Each row is a point on a landscape with many valleys, with its height.
From any point a ball rolls to the lowest of the 2 points nearest to it. It stops when none of these is lower. Distance is the straight distance between rows; heights are no part of it.
<974>: [-19   4  -6  -6  22  14  16   3 -11 -23   9  12  17  -2  13   8  24   2
   8  26 -12   2   0  10  18  -1  25  -8  35  18 -20 -28 -14  13   5  -3
 -29 -10 -18   1  16 -14  13  22  12]  h=81.9
<48>: [ -9  23  -3 -39 -10  -2  17  16  -5   5  16  -1   5 -14 -13  11  -7   3
   7   7   7   4  36   7  -7  32  11  -4   7  16 -15  -4  -7  -9  -6  12
   2  -6 -25   6  -4  23  15  -6  11]  h=15.7
<821>: [-12  -8  29  25  11  15  12   2 -15 -15  -1   5 -13   2  39   0  18   3
   2  -3   0 -26   7  19   0 -32 -10  15  16  14  -2 -20  -3  30  42  -5
 -31 -12  -4   3  28 -18   3  19 -12]  h=10.4
<1166>: [ -1   1  30  -6 -16   5 -21  20  -2  -3  -6   7 -14   0  28   6  -1  11
   8   2   5 -23  -3  13  14  -5 -12  11 -16   7   3   5  -9   2  10   4
   7   7   4  12  23  -6   4  -7 -12]  h=56.2
<321>: [  6 -17  -9  23   3   6   4 -22 -16  -7   4 -22  -7  13 -28 -17  16 -32
  -1 -10 -12  25  -3 -22   4  -3   2  -8   3 -20   4  -9  22 -15 -22  -1
 -18  -4  10  -7  -9  -4 -14 -10   2]  h=7.7
<40>: [  4   3   8   8  -1   9  -3 -17  10   3  -7   2  -2   3   5  -5  12  -2
   3   6  -5  -5 -21  -9  25  -6   1   5   1 -21  -2  -3  -7  -4   0 -12
  -2 -13 -11   4  -5 -22   6   4 -13]  h=44.1
<1209>: [ -7 -31   0  37  20   9  20 -10 -24 -24   3 -14   7  22   6 -13  18 -24
  -3  10  -3  15   0  -5   8 -24  13  -5  28   3  -5 -17  20   5   7  -7
 -25  -4  10  -5  17 -15  -6   9  20]  h=29.1
<750>: [  8   3   1   4  16 -26  32 -20  14  -7   4   1  24  -6 -14 -15  -4  17
 -18   6  -6   1   3  -3  -3 -11   2   5  10  11 -19  -8  -7  -1  17 -18
   7 -19  -6   7 -20  -9   1  14  13]  h=48.1
<440>: [-10  39  11 -28 -13  -8  -6   4  24   0  -9  14  11 -10  -5  13   4  -9
  14  10   7 -10  18 -16   2  21  11 -16  -1  -5 -25 -13 -17 -22   4 -10
  23 -14 -26  25 -12  -2  31   2 -11]  h=74.8
<298>: [-11  25 -19 -12  -3  30  -7  -4  -7   8   5   7  -7 -19 -19  -1  24 -11
  29  14   9  18  21 -21  14  14  28  -9   5  -4  -1 -21   0 -16 -11  -4
 -18 -14 -30  23  10   3  22  -1 -14]  h=70.3
<1185>: [-12  36  -7 -43 -10 -17  -6  -3  27  16  -1   7  15  -6 -24  20  -6 -12
   4   3   8 -11   5 -19  -6  26   2  -7  -5 -13 -20  -9 -13 -11   5  -2
  24 -14 -33  20 -21  -1  28  -7 -18]  h=71.4
<862>: [ -1 -10  -2  13  -2  -3 -10 -14 -17 -10   6 -12  -4  -4  -5 -14   7  19
   5   3   3   8 -20 -10  17  -7  -5  20  -3   2   7  12   7  12  -2   7
 -25   7  15  13  -6 -14 -14  -4  -7]  h=28.8
<269>: [ -5 -11  -9  13  11  -5   5 -18 -16 -19  10 -12   5  -6  -9 -16  18  12
   5  10   0  11 -13 -11  16 -10   6  18  17  10  -6  -1   4  13   1   1
 -33  -6   2  15  -2 -17 -11   9   3]  h=33.2
<761>: [  8   1   5  -4   5  -8  15   9   3   2   1   8   0  -5  -2  -6 -17   7
  -6   1  -7   1  20   9 -10   4   4  -4  -8   9  -8  -5  -7  -7  -1   3
  12  -6  -2  -8  -9  16  -5   2  17]  h=74.2
<531>: [ -2  12  -9 -16   7 -31  13 -20  18  -6   4   3  29 -13 -19   1   1  19
  -9  12  -4  -8 -12 -13   5   0  -4  14   7  14 -24  -6 -13   8  17 -11
  -4 -20 -12  20 -24 -14   3  14   4]  h=52.0
<471>: [-10  25  11  19 -16  -5 -31  12  -9  -3  -1   8 -11 -11  -3  -3  12   9
  24   9  21 -14 -14 -15   8  -7   3  10 -12  -3   7  -6  -6  -6  20 -10
  -2  -7   4  45  -1 -17  16 -16  -9]  h=59.6
<1136>: [  7  -6   2  -4  -2  -9 -21 -17  27  21 -10 -15   4  11   2  11   8   5
 -22 -15   1 -15 -52  -2  11  -3 -28  12 -11 -26  14  30  -3  19  -5   5
  15  17   3 -26 -10 -16  -2  -7 -32]  h=47.6
<860>: [ 17  -4   2  13  20 -26  32 -13  22  -3  -2   5  19   4  -4 -14 -16  13
 -29   1 -12  -1   8   8 -13 -14  -3  -4   4   6 -15  -3  -3  -4  11 -17
  19 -14   6  -7 -20   0  -3  15  21]  h=45.5
<1155>: [ -4   2  16   9  -2   6  -3  -6   2  -9  -5   5  -4  -4  16   1  18   9
   7   7  -2 -15 -19  -1  23 -14  -2  18  12  -3  -6  -4 -12   9  19 -10
 -16 -15  -5  17   3 -24   7   8  -8]  h=40.8
<1110>: [  4  18  29 -24 -11  -2 -28  18  25   8 -12  13   4   6  19  24  -6  -4
   8   1   0 -24   5   2   0   8  -4  -9 -12  -6 -12  10 -13 -19  -6  -2
  38   6 -11   3  13   4  13  -6 -13]  h=84.3
<153>: [ 13 -22 -10  -3  14 -12  13   7  17  14  -3  -1   8  14   2  -4 -24   5
 -21  -9 -14   4  -3  14 -26  -3  -9  -9  -3  -8   0  11  -5  10 -13   8
   6  10  15 -31 -11  18 -19  10  16]  h=70.9
<113>: [  8  23  -6  -4  -4 -19  12  -1  16  15   1   6   0 -10 -20   3 -20  -4
  -8 -15   4  -1  10  -9 -10  11  -4  -2 -12 -14  -2   2  -3 -17  14  -4
  29 -15 -12  -3 -28  12  14 -10   2]  h=61.1
<368>: [ 13  -6   3  16   5   4  -2 -22  16   5  -8  -6  -4  16  -2  -8   4  -9
 -10  -6 -11   0 -22 -11  15  -6  -7  -1  -6 -32   5   7   2  -6  -8 -10
   7  -4   0 -12 -13 -15  -6   2 -11]  h=46.7
<117>: [  0 -20  -1  -4   1 -22   2  -5  -2   5   0  -7  15  -6  -1  -4 -11  40
 -16 -11   8   5 -18   6 -11  -3 -16  10 -14  19  12  27  -3  26   2  17
  -5  28  32  -7 -11  -3 -21  -9   2]  h=64.4
<7>: [-16  32 -14  17 -11  12 -15   4 -11  13   3  -3 -20 -21 -31 -10  17 -10
  31   7  25   7  15 -32  13   2  20   1  -5  -7  14 -16   4 -13  12 -11
 -10 -22 -13  44  -2  -3  24 -13 -14]  h=64.7
<641>: [ 12 -18 -12  11   7 -14  18   0  -1  11   0  -7  -2   2 -11  -9 -23   9
 -20 -24  -2  17   5   5 -25  -2 -10  -3  -8   2  10  19   2   8  -6  14
   6  14  27 -24 -19  21 -21  -4  14]  h=69.3
<282>: [  6 -11  -2  27   0  -9   9  -8 -29 -11   9 -15  -6 -13  -7 -23 -10  25
   0 -12  10  19   9  -3  -4  -8  -4  11 -15  19  14  15  16   9   8  13
 -11  15  27   8  -7   1 -17 -11  10]  h=67.9
<422>: [ -7  13  -3 -35 -17  27 -39  -2   7  11   1  12   4 -10  -2  19  12   3
  23  20   6  -8  -5 -11   6  16   7  -1  -3  -7  -2   2  -2  -8 -23   0
  -7   6 -28  17  14  -3  12  -9 -27]  h=78.5
<1208>: [-18  25   3 -15   0  16 -11   2   3  -7  -7  16   5 -14   4  11  30  -1
  25  19  -4  -7  -4 -13  22   3  18  -5  19  -3 -15 -18 -23  -4   9 -12
 -17 -20 -22  26   1 -20  28  10  -9]  h=82.4
<452>: [-10  12  32  -5   0   5   7  24   1 -19  -9  17   3   1  36  11   7   0
  11  12 -14 -16  24  21  11   0  12  -9  10  18 -19 -12 -18  -4  12  -8
   6 -10  -5  11  20  -8  12  19   8]  h=25.2
<1198>: [ -7  27  29 -16 -13  -7  -2  29   9 -14  -8  14  -1  -8  18   9 -12  -5
  15   5   0 -12  38   9 -11  14  13 -15  -8  21 -20  -1 -10 -21   1   2
  35  -5  -7  13   7  17   9  10  14]  h=22.9
<172>: [-12 -19 -19  10  14  22  17   3 -18 -21   2  -1   0  19  14   0   7 -43
   4  20  -6  27  13  -2   5 -14  25 -23  24   5  -4 -36  18 -10  -3  -2
 -14   7   3 -23  25   7   6  21  35]  h=21.2
<492>: [-15  33 -14 -33 -16 -13   2   4   9  19   7   1   6  -7 -34  17 -14  -9
   4  -2  22  -6  12 -11  -2  30   1   6  -6  -3  -5  -1  -6  -7  13  -3
  16 -15 -25  30 -20   2  29 -16 -13]  h=68.8
<323>: [-21  25  -7 -19   9   4  -1   2  -4 -18   2  13  14 -17   3  15  31   6
  21  24 -11  -4   0  -5  18   7  21  -5  32  18 -25 -22 -22   8   9  -2
 -28 -20 -23  21   5 -16  20  20   5]  h=86.3
<1096>: [-10  32   1  33 -14   4 -20  15 -13   2   0   3 -20 -21 -18 -10  13   0
  31   3  24  -6   8 -24   1  -6  11   2 -19  -2  17 -11   5 -14  21 -13
   8 -18  -2  45  -6 -10  20 -16  -8]  h=62.3
<755>: [-15  17  -7 -39  -3   6  10  10  -9 -10  17   2   9 -17  -6   6   5  10
  15  22  -2   4  24   9   4  25  18  -7  11  23 -22 -15 -12   1 -15  16
 -16  -2 -26   9   6  12   9   4   7]  h=23.9
<1222>: [  0 -10   4 -12  -1 -25  -8  -7   5  -3  -1   2  20  -9   4   5  -5  38
 -12   5   3 -13 -26   8   4  -3 -18  20  -7  21  -5  17  -9  20   9   4
  -2  15  16   6  -7 -10 -12  -4  -1]  h=62.2
<955>: [ 16  -6 -37 -11   3 -18  12  -9  22  21   7 -19   1   4 -29  13 -11 -17
 -19 -30  -7  17 -16 -16 -35  14 -13 -12   5 -48  14  14  -3   0  -5   2
  14  -4  -7 -27 -32  20  -7   0 -22]  h=32.4
<487>: [  5   0 -21  -3  -8   2  19  14 -21  14  14  -4 -21 -15 -22   2 -20  -1
  -2 -22  15  18  23   9 -16  14   1  10  -3  10  17  19  11 -11  -1   9
   6   0   3 -14 -10  35  -4 -15  19]  h=66.6
<956>: [ 11 -12  -5   3   0 -21 -11 -19  16  19 -11 -15   9   7  -5   4  -3  11
 -24 -22  -2   3 -40 -11  -9  -1 -19  -1 -13 -24  19  32  -4  17  -6   9
  13  20  23 -27 -18 -10 -14 -12 -18]  h=45.6
<859>: [ 11   1 -26  -8   2   2  -4 -17  18  21   6 -10  -2   6 -25   5  -5 -18
  -4 -16  -5  12  -8 -20 -22  13  -4 -11  -2 -43  10   8   3 -12 -17  -2
   9  -1 -16 -22 -22  18  -8  -4 -20]  h=35.5
<903>: [ 18  -1 -10  12  -6  -6 -16  -5  -2  26  -7   1 -18  -1  -8   3 -15  -4
  -7 -31   5  11 -11 -15 -22   1 -11  -8 -22 -18  28  24   1  -8  -8   6
  26  15  18 -25  -4  22 -17 -16  -9]  h=51.1
<808>: [  7 -36 -12   7  20  -7  28 -11  14 -11  -2 -17  18  27  -1 -14  -9 -14
 -29  18 -16   7  -3  10  -9 -17  -6  -8  24   0  -7  -9  15   9 -16  -4
  -7   7  19 -26  -6  -2 -17  20  24]  h=38.3
<275>: [-17  17   7 -21   0  -6   6  16 -19 -22  15   4   7 -21   4   4   8  17
  15  25   1   0  24  10   5  10  20   1  13  32 -24 -15 -13   9   4  13
 -18  -5 -14  22  11   6   5   6  15]  h=31.8
<62>: [-18  19  30   9  -5  22 -15  27 -15 -13  -7  18 -16 -12  30   8  30   1
  30  10   6 -18  18   3   9  -6  14  -2   7   0   2 -11 -10  -4  27  -7
  -8 -17  -6  28  25 -16  19   4  -4]  h=49.9
<1026>: [ -5  23  17   5 -17 -17 -37  13   1  -7  -7  11  -1  -6   7   8   5  12
  14   6  18 -25 -22  -5  10  -4  -8  15 -12   4  -7   2 -11  -1  18  -6
   7   4   8  38  -3 -16  15 -18 -12]  h=56.9
<599>: [ -6 -17 -20 -27  14   8  10   2   4  -6  14 -11  19   7  -6  -6  -3   3
  -4  19 -11  10  -6  18  -6  14   8  -5  15   7  -6  -6   0  11 -31  19
 -23  13 -13 -26  -4   8 -17  12   7]  h=67.7
<468>: [ 13 -16  14  16  -1   5   1   6  14  10 -19   8 -25  22  27  -5 -15 -13
 -13 -18 -16 -14   0  21   7 -21 -16  -1 -14  -4   6   2   2   0   1 -11
  17   4   6 -18  18   2  -5  10   7]  h=33.7
<448>: [  9   0  -6  15 -10 -17 -20 -23  -7  21 -11 -14  -1   1 -11  -2  -6  11
 -10 -28  13  10 -37 -18  -6   1 -16  -3 -21 -17  29  29   5  11  -2  11
  13  28  33 -13 -13  -8 -12 -29 -23]  h=43.5
<188>: [ -4  10  31  -5 -18  20 -23  19  -1  -3  -9  16 -13  -4  27   9   9   1
  21   8   2 -19  11   7  13   1   5  -1  -8   1   0  -5  -8 -10   8  -4
   7  -4  -6  19  28  -8  14   0 -12]  h=53.7
<1139>: [  5   2   9  -6 -10 -15 -35   4   0  16  -8   5   4   2   7  13  -5  18
  -2  -9  16 -16 -33   2   5   1 -20  11 -24  -1  12  18  -7  10   0  10
  20  23  18   3   6  -6   3 -27 -19]  h=51.6
<310>: [ 20 -11   1   1  20 -17   8   5  41  17 -16   9   5  21  18   3 -27  -6
 -31 -10 -26 -14  -7  17 -13 -14 -20 -13  -5 -20 -10   6 -10  -2  -1 -12
  28  -3   7 -26  -9  10  -4  17  16]  h=29.3
<881>: [ -3  16  -5 -33   4 -37  21  -3  23   4   5   3  30  -7 -15   8 -12  16
 -17   3  -2 -10  -3  -3 -12  16  -6   8  -1   8 -22   2 -12   9  12   0
  14 -11 -14   4 -30   1   5   2   2]  h=56.1
<409>: [ -2 -16   6  18  12   8  13 -16  -3 -18   0  -8   5   7  10  -9  20   1
  -3   7  -5  -2 -18   3  20 -16   3  13  24   0  -8  -6   0  13   7 -11
 -26 -11  -1   4   4 -23  -5  14  -3]  h=37.2
<155>: [ 14   2  -1  11 -10 -13 -22   6  -9  24  -9   6 -13  -6   2   4 -19  11
  -2 -31  15   2 -11  -3 -22  -5 -13  -6 -34   4  32  26   0  -2   0  10
  35  21  29 -15   3  18 -11 -25  -4]  h=52.8
<985>: [  0  -6 -18  -7  -4  -9  11  -9 -13  13  12 -18   0  -5 -28  -7  -8   9
  -5 -15  10  18  -7 -13  -8  13  -6  10  -5  -3  13  17   9   9 -11  18
 -11  10   7 -11 -22  10 -12 -15  -8]  h=20.3
<411>: [-16 -17  -8  27  22  20  21  -3 -22 -23   4  -3   9  16  13  -5  18 -24
   6  17  -2  17   5  -4  12 -13  27 -16  31   2  -6 -32  11   1   9  -4
 -22  -4   0 -10  20  -9   7  15  23]  h=25.9
<665>: [  8 -26  10  38  -8  20 -16  -7 -24  -7 -10  -8 -34  14  11 -14   4 -22
   3 -22  -3   7   3   3   9 -14  -6   4 -18  -9  25   8  25  -7  -6  -4
  -8   5  24  -7  24  -4 -20  -1  -1]  h=37.4
<1077>: [ 15   2   3   9 -16  39 -37  -9   6  20 -10  12 -18   1   8   9   7 -12
  11  -6   1  -3  -3 -17   6   3   0  -1 -16 -25  22  12  13 -17 -21 -14
  12   8 -13  -3  30   9  -8 -14 -26]  h=57.9
<806>: [ 13   3   1  13  -3  -2 -12 -17   4  17  -6   0 -11   4 -11  -9  -8  -3
  -3 -14  -1   7 -10 -16   0  -1  -4  -3 -17 -26  14  11   4 -13  -7  -3
  18   0   5 -11 -11   5  -8 -10 -10]  h=48.9
<50>: [ 12 -40   2  28  10   0  19 -21  -1 -19  -1 -26   8  31  -6 -13  14 -33
 -26   3 -19  10 -14  -7   6 -23 -14  -8  21  -8  -1 -10  25   2 -10 -14
 -15  -4  24 -13  -2 -22 -14   5  13]  h=33.8
<494>: [ -2 -20  14  14   8   8  14  10 -14 -11  -1   6  -3  11  28  -6  -2   1
  -3  11  -8  -4  13  28   9 -15   9   3   4  15  -3 -12  -2  11   7  -2
 -10  -1   4  -2  25  -6  -7  15  16]  h=60.2
<327>: [ -2  -9 -28 -35  11  27   2   3  11  -5  14  -9  19  15   0   2  -2 -10
   4  20 -15  11  -4  18 -12  15   8 -20  16  -6   1 -12   1  -2 -38   9
 -17  14 -23 -31  -4  14  -5  16   3]  h=70.5
<976>: [  3  -2   0  -9  -7 -21 -31 -12  16  16 -13  -4  12   1   1  16   3  17
 -15 -10  11 -21 -53   0  10  -2 -27  18 -14  -8   9  22  -8  23   4   9
  14  22  12  -7 -10 -16   3 -17 -25]  h=49.4
<688>: [-10  31   9 -22  -8  12 -19   1  20   2 -12  19   7  -9   2  15  22  -8
  22  17  -3  -8   5 -17  14  12  14 -16   5 -11 -17 -14 -19 -20   2 -14
   7 -16 -27  26  -1 -17  34   7 -18]  h=78.6
<197>: [  8 -13  -7  18   1 -22   6 -22 -16  -4   2 -17   7 -13  -8 -19  -9  36
  -9 -19  13  17 -10  -4  -9 -12 -16   7 -12  21  17  27  16  20  12  10
  -7  26  39   9 -17  -8 -21 -14   4]  h=66.3
<209>: [-16  29 -23  -9 -15  16 -13  -3  -6  19  10  -5 -10 -21 -35  -2  11 -10
  25  10  24  10  16 -27  14  15  20   4  -1  -3   9 -13   4 -11  -2  -2
 -18 -13 -22  37   0   4  20 -12 -18]  h=67.1
<129>: [  7 -31 -14  16  24 -19  38  -7   5 -13   7 -12  15  18  -7 -19 -19  -1
 -32  16 -10  14  16  14 -20 -20  -1  -4  19  20 -11  -8  15   8  -3  -4
  -2   5  25 -18  -2  13 -17  20  36]  h=40.9
<486>: [ -1  10  15  -4  -9 -24 -21   2   7  -8  -7   7  11  -7   9   7  -1  24
  -1   6   9 -22 -24  -3  11  -4 -16  19  -8  10 -11   7 -11   7  18  -4
   5   4   8  23  -7 -16   4  -9  -6]  h=59.5
<182>: [ 14 -19  -6  20  26 -19  37 -11  15 -10  -3   1  17  16  -1 -18 -21  -3
 -31  16 -15   6  17  14 -19 -25   3  -8  16  15 -16 -12   6  -2   8 -19
  12  -9  16 -14  -6   7  -5  26  38]  h=43.0
<622>: [ -5 -21  19  44   1  24  -2  -8 -29 -17  -1 -16 -26  14  20 -11  26 -17
   7 -13   6  -1  -3  -2  14 -23  -4  12   7 -12  15  -6  18  13  15  -3
 -34  -8  10   3  21 -21  -7   3 -14]  h=18.2
<1133>: [-10   3  28 -13  -5  22   6  16   3 -12  -3  14  -4   2  40  14  15  -3
  11  10 -10 -21   7  24  16  -7   2  -2  12  13 -14 -18 -18  10  12  -3
 -12  -4 -12   5  26 -13  15  18 -13]  h=19.1
<120>: [-10  -1 -21 -37  10  36   0   3   9 -16  13   3  18   9  11   7  14  -9
   5  29 -19   6  -6  24  10  15  12 -16  23   8  -6 -20  -5   1 -32   4
 -23  12 -33 -24   9  -4  13  24  -4]  h=74.1
<287>: [ 12   2 -15  -9   8  11   2 -14  19  11  -1   3   3   9 -11  -3  -7 -15
  -2  -2 -12   7  -1  -7  -9   6   3 -12   2 -30  -3  -7   0 -15 -16  -4
   7  -5 -17 -20 -16  13  -3   5   0]  h=38.9
<1032>: [ -4 -12 -18  -4  -1 -13  -4 -22 -11  -1   7 -20  10  -6 -24 -10   4  19
  -4  -5   5  11 -27 -15   3   4 -11  17  -3   4   7  19   7  21 -11  15
 -22  14  16  -1 -21 -10 -21  -7 -11]  h=24.5
<559>: [  1 -13 -22   0   8 -11  26 -16  -4   1  15 -24  12   3 -33 -13  -5  -1
 -16 -11  -2  20   0 -10  -9   9  -5   4  10  -3  -4   7  13   7 -16  13
 -18   1   5 -15 -26   6 -16  -3   2]  h=16.3
<817>: [ 11 -17  13  26  -6  19 -11   3  -7   6 -15   8 -34  12  23 -11  -8 -13
   2 -18  -5  -7   4  12  10 -18  -6   2 -22  -5  17   5  11  -6   0  -9
   9   2  12  -9  26   1  -9   7   3]  h=35.6
<1199>: [ -5  10 -10  -7  -1  29 -11 -13   0   5   2   6  -2  -4  -7  -2  20  -9
  24  14  -1  11  -2 -15  19   9  18  -6   6 -17   2 -14  -1 -12 -18  -6
 -16  -9 -24   8   5  -8  10   3 -15]  h=73.7
<1214>: [  4  12  14  12  -5 -17   2  12  -5  -2  -1   7  -2 -15  -2  -7 -15  13
   4  -2   6  -6  12  -1  -5   0  -1   1 -22  15   1   1  -2  -9  15   1
  24  -6   4  11 -11   6   2  -9  12]  h=72.7
<1018>: [-10  -5  21  37   6  17  -1  -3 -22 -17   2  -2 -19   0  25  -7  28   6
  10  -4   6 -12  -7   1  11 -28  -3  23  14  -3   9  -4   4  20  35  -7
 -34 -12   3  14  17 -23  -1   6  -6]  h=14.7
<1177>: [ 14  -2  12   7 -13  23 -34   5  10  23 -13  14 -24   6  17   9  -6  -8
   4 -16  -1 -12  -3   0   2  -5 -10   2 -23 -14  22  17   8 -14 -12  -7
  25  11  -2 -12  33  14  -7 -11 -15]  h=56.4
<893>: [ -3 -30  -5   9  14   0  20   7 -19 -15   8  -3   3  13  15 -12 -10   4
  -7  19  -8  10  17  26   0 -11  13   3   7  24  -7 -13   8  15  -7  10
 -17  12  13 -11  25   5 -20  13  29]  h=62.4
<973>: [ -8 -22 -13 -15  16  -2  18   2 -10 -13  14 -10  15   3  -1  -9  -4  16
  -7  24  -6   9   4  21  -1   5   8   5  14  26 -10  -6   1  19 -20  17
 -24  15   1 -15   5   7 -22  11  16]  h=65.1
<322>: [-12 -11 -10 -27   4  37   7   5  11 -20   5   1  10  11  26   9  16 -12
  -1  24 -14  -6 -15  34  18   1  -1  -5  27  18  -5 -21  -6  15 -18   4
 -30  11 -28 -25  14 -13  12  29 -16]  h=76.9
<845>: [ 16  -6 -23 -11  15 -28  17  -8  31  18   0  -8  14   5 -16   6 -16   1
 -29 -24  -9   6 -19  -7 -32   7 -14 -11  -2 -38   3  13 -11  10   2   8
  22  -3  -2 -28 -36  11  -5   5 -11]  h=29.4
<25>: [ -2  15 -21 -15 -17   2  14  16 -15  22  15  -2 -13 -14 -29  12 -17  -3
   3 -15  22  12  27   1  -9  30   4  12   0   3  17  16   9 -14   1   4
  11  -7 -13   2  -7  25  11 -23  11]  h=65.0
<625>: [  2 -14  26   0  -7   7   3  16   0  -2  -8   6 -11   9  34   0  -6   8
   0   0  -9 -20   6  27  13 -12  -9   8 -11  12  -2  -1  -6  10   7   0
   0   3   2  -3  27  -7  -2   9  -5]  h=58.2
<769>: [  2  20  11 -22 -21  21 -42  10   9  16  -8  19   3 -10   5  24   1  -2
  19  13  14 -13   8 -16  -9  17   5  -7 -13  -6   1   6   2 -20 -17  -4
  20  10 -21  19  23  10  11 -21 -26]  h=80.8
<174>: [-21  25  22   3  -2   2  -9  25 -18 -23   2  13  -3 -17  17   5  24  12
  29  18   5 -10  14   0   5  -6  17   3  16  15  -9 -10 -14   4  28  -4
 -15 -15  -6  37  15 -14  10   2  10]  h=45.4
<959>: [ 16 -35  -9  19  16 -12  19 -20  13 -10  -3 -23  13  26 -14 -16   0 -21
 -34  -5 -22  11 -10  -5 -11 -12 -16 -11  14 -13  -2   2  20   1 -17  -5
  -9   4  30 -22 -19  -6 -20   8  16]  h=35.9
<1043>: [-12  -8  23   1   1  19  11   7  -5 -15   1   6 -10   1  40   8  16   2
   3   6  -6 -25   0  27  11 -19  -7  12  14  18 -11 -21 -12  27  21   0
 -29  -6  -8   0  27 -14   3  19 -17]  h=14.3
<832>: [  8 -14   3  20  -8   1 -20 -14 -20   7  -6 -14 -17   4  -6 -11  -4   9
  -1 -22   6  12 -17 -10   4  -2 -11   3 -21  -9  29  27  15   5 -10  10
  -3  22  34  -8   0  -3 -22 -19 -13]  h=41.2
<423>: [ -2 -11 -20  11  12  20  14   0 -15 -12   4  -2 -12   6  -6 -11   0 -37
   3   6   0  26  18  -1  -4  -6  20 -15  11   0  -5 -28  20 -20 -13  -1
 -10   2   0 -19  14  22  -4   8  30]  h=16.2
<1220>: [  7 -19 -14  19   6  11   8  -7 -17 -10   5 -10 -12   8 -16 -18   0 -29
  -1  -4  -3  24  13  -4  -3  -4   9  -5   1  -4   0 -12  22 -16 -18   5
 -12   4   9 -17   2  16 -15  -2  18]  h=12.3
<768>: [  1  -1  -1  15  -7  -1   3  10 -31  -3  11  -3 -16 -19  -6 -15 -14  19
  11  -8  14  12  21   6  -6   1   2  10 -22  22  15   5  12   1   3  16
  -1   7  13   5   1  16 -12 -14  13]  h=69.4
<53>: [  6 -17   3   2  10  -7  15   8   4   3  -3   7   4   9  10  -9 -20  11
 -15   3 -13   1  11  20 -11  -5  -1  -1  -7  11  -4   2  -4   6  -7   5
   4   6  12 -16   2  12 -16   9  22]  h=72.6
<919>: [ 14 -11  17   4   8  -9   4   6  29  13 -16   7  -1  19  25   0 -18   3
 -24 -11 -19 -18  -5  20   1 -16 -18  -3 -11  -8  -3   8  -9   2   0  -8
  23   2   6 -19   5   1  -4   9   6]  h=31.7
<549>: [-11  25 -14 -26 -22  -2   5  14  -7  23  12  -2  -3 -13 -31  16 -14  -3
   8  -3  26   1  25  -6  -3  33   3   8  -1   2   7   7   4 -12   5   2
  10 -10 -19  23  -9  14  24 -23  -1]  h=66.7
<334>: [  5 -17 -16  11   9  -8  12 -26  -6  -7   9 -28  10  10 -34 -19   7 -14
 -12 -11 -12  21 -12 -20   3   3  -6   0   7 -12  -2   1  18   0 -22   6
 -21  -2  13 -10 -24 -10 -18  -7  -3]  h=12.2
<38>: [  6 -29   0  40  16  -4  20 -21 -14 -23   1 -19   7  17  -8 -21  15 -23
 -12  -1  -9  18  -2 -14   4 -21   4  -5  19  -3  -5 -11  22  -2   0 -11
 -17  -8  16  -2  -1 -18 -10   3  16]  h=31.6
<134>: [ -2   6   0 -21  -7  21 -17  -3  -1   6   4  10  -1  -6  -1   3   8   4
  19  14   1   1   2  -3   8  12  10  -1  -3  -7   0  -5  -3  -9 -18   4
  -8   1 -19   6   8   2   4  -4 -14]  h=76.2
<541>: [ 10  -9   8   3  -7   4 -24  14  -1  20 -11  15 -21   1  13   2 -19   3
   2 -19  -1  -4   2   6 -11  -4 -10  -1 -28   0  22  19   3  -6  -9   4
  27  16  14 -15  20  20 -15 -10   1]  h=54.7
<598>: [  9 -25   6  22 -11  19 -22 -12 -23  -1  -3 -16 -26  14  -2 -10   8  -9
   3 -19  -2  12  -8  -7   8   0  -8   5 -16 -13  25  15  23  -2 -21   5
 -14  15  27  -9  16  -1 -26 -14 -14]  h=39.2
<631>: [ -9  27  35 -13  -8 -13  -4  22  10 -18 -11  13   6  -5  25   9  -1   1
  17  13   2 -20  19   2   6   8  10  -9   0  14 -23  -1 -21 -13  10  -4
  23  -6  -5  24   5  -3  14  11   4]  h=29.5
<577>: [ -6  26  11 -19 -14  -6  12  25   1  -3   3   8  -5 -18  -3   9 -15  -2
   8  -1   7  -5  39   8 -14  24   6  -9  -6  21 -16  -2  -5 -19   3   5
  26 -10 -14   7  -5  26  12  -3  15]  h=17.1
<55>: [ 20  -7  -5  -6  17 -24   3  -3  39  20 -10   3  14  11   3   7 -18   4
 -30 -15 -17  -6 -18   1 -21  -3 -15 -15  -7 -31  -1  13 -14   4  -2  -2
  29  -1   5 -28 -22   7  -6   8   1]  h=26.1
<960>: [-22  18  16  -7   9  -5   2  18 -18 -31   9  13  11 -16  19  13  24  17
  17  24  -6 -10  17  12   6  -1  19   4  29  30 -22 -11 -17  15  22  -1
 -23 -11  -8  28  19  -9   4  15  16]  h=39.3
<675>: [-15 -11  -9 -10  14  26  15   0  -4 -22   8   1  13   9  23   7  21 -10
   2  26 -10   1 -10  21  21  -3  14  -4  34  15  -8 -27  -3  14  -7   0
 -33   3 -17 -16  17 -17  10  26   0]  h=79.1
<201>: [ 10 -14 -23   6   1  -3  20  11 -15  14   9  -6 -22 -10 -17  -4 -24  -9
 -12 -32   7  23  18  10 -31   5  -6   2  -2   7  14  21  11  -3  -6  12
   3   9  21 -26 -12  38 -18  -8  20]  h=68.0
<1168>: [  4  18  -5 -30   0 -28  16   5  23  15   4   5  14  -3 -16  12 -19   4
 -14  -8   0  -4   3  -4 -20  18  -4  -4  -5 -12 -11   4 -12  -1   9   4
  26 -10 -17  -5 -29  14  10  -7  -1]  h=59.0
<878>: [ -1  18   7   8 -15 -16 -49   6  -7  10  -6   9  -3  -2  -2   9  -3  12
  12  -4  27 -22 -28  -2   2   2 -11  10 -25   0   9   6  -4  -1   7   1
  15  19  15  30   0  -7  15 -34 -24]  h=54.1
<909>: [  7  16 -25 -14 -12 -12  16  10   3  26   8   2  -9 -10 -26  19 -21  -9
  -9 -26  13  10  13  -1 -19  24  -3   6   0 -16  16  17   2 -17  11  -4
  25 -14 -12  -7 -21  23  12 -17   5]  h=63.2
<23>: [  2  11   0  14 -15 -14  14  20 -21   0   7  -2 -10 -24  -9  -3 -23  18
   4 -18  16   0  23   9 -14   4 -10   7 -26  33  12  13  11  -6  17  10
  25   2  16   7 -14  18   1 -19  19]  h=71.0
<361>: [  2  26  23 -14 -19  10 -31  15  16   6 -13  20  -3  -7  10  18  -1  -6
  18   7   8 -15  13 -11  -2  13   6 -14 -13  -7  -7   0  -7 -27  -3  -9
  33  -3 -15  16  13   4  18 -10 -13]  h=82.6

Where does a ball stop that starts at each point below?
<761> => <25>
<956> => <55>
<120> => <48>
<361> => <1026>
<23> => <1026>
<113> => <321>
<1208> => <25>
<155> => <321>
<1110> => <1026>

For each start below, name every point that the ball comes to, in order.
<541> => <155>, <903>, <806>, <368>, <40>, <1155>, <409>, <269>, <862>, <1032>, <985>, <559>, <334>, <321>
<976> => <1136>, <956>, <448>, <832>, <598>, <665>, <817>, <468>, <919>, <310>, <55>
<974> => <675>, <322>, <120>, <327>, <599>, <973>, <893>, <494>, <625>, <1166>, <188>, <62>, <174>, <960>, <275>, <755>, <48>
<1214> => <23>, <768>, <282>, <197>, <117>, <1222>, <486>, <1026>
<129> => <808>, <959>, <50>, <38>, <1209>, <411>, <172>, <423>, <1220>, <321>
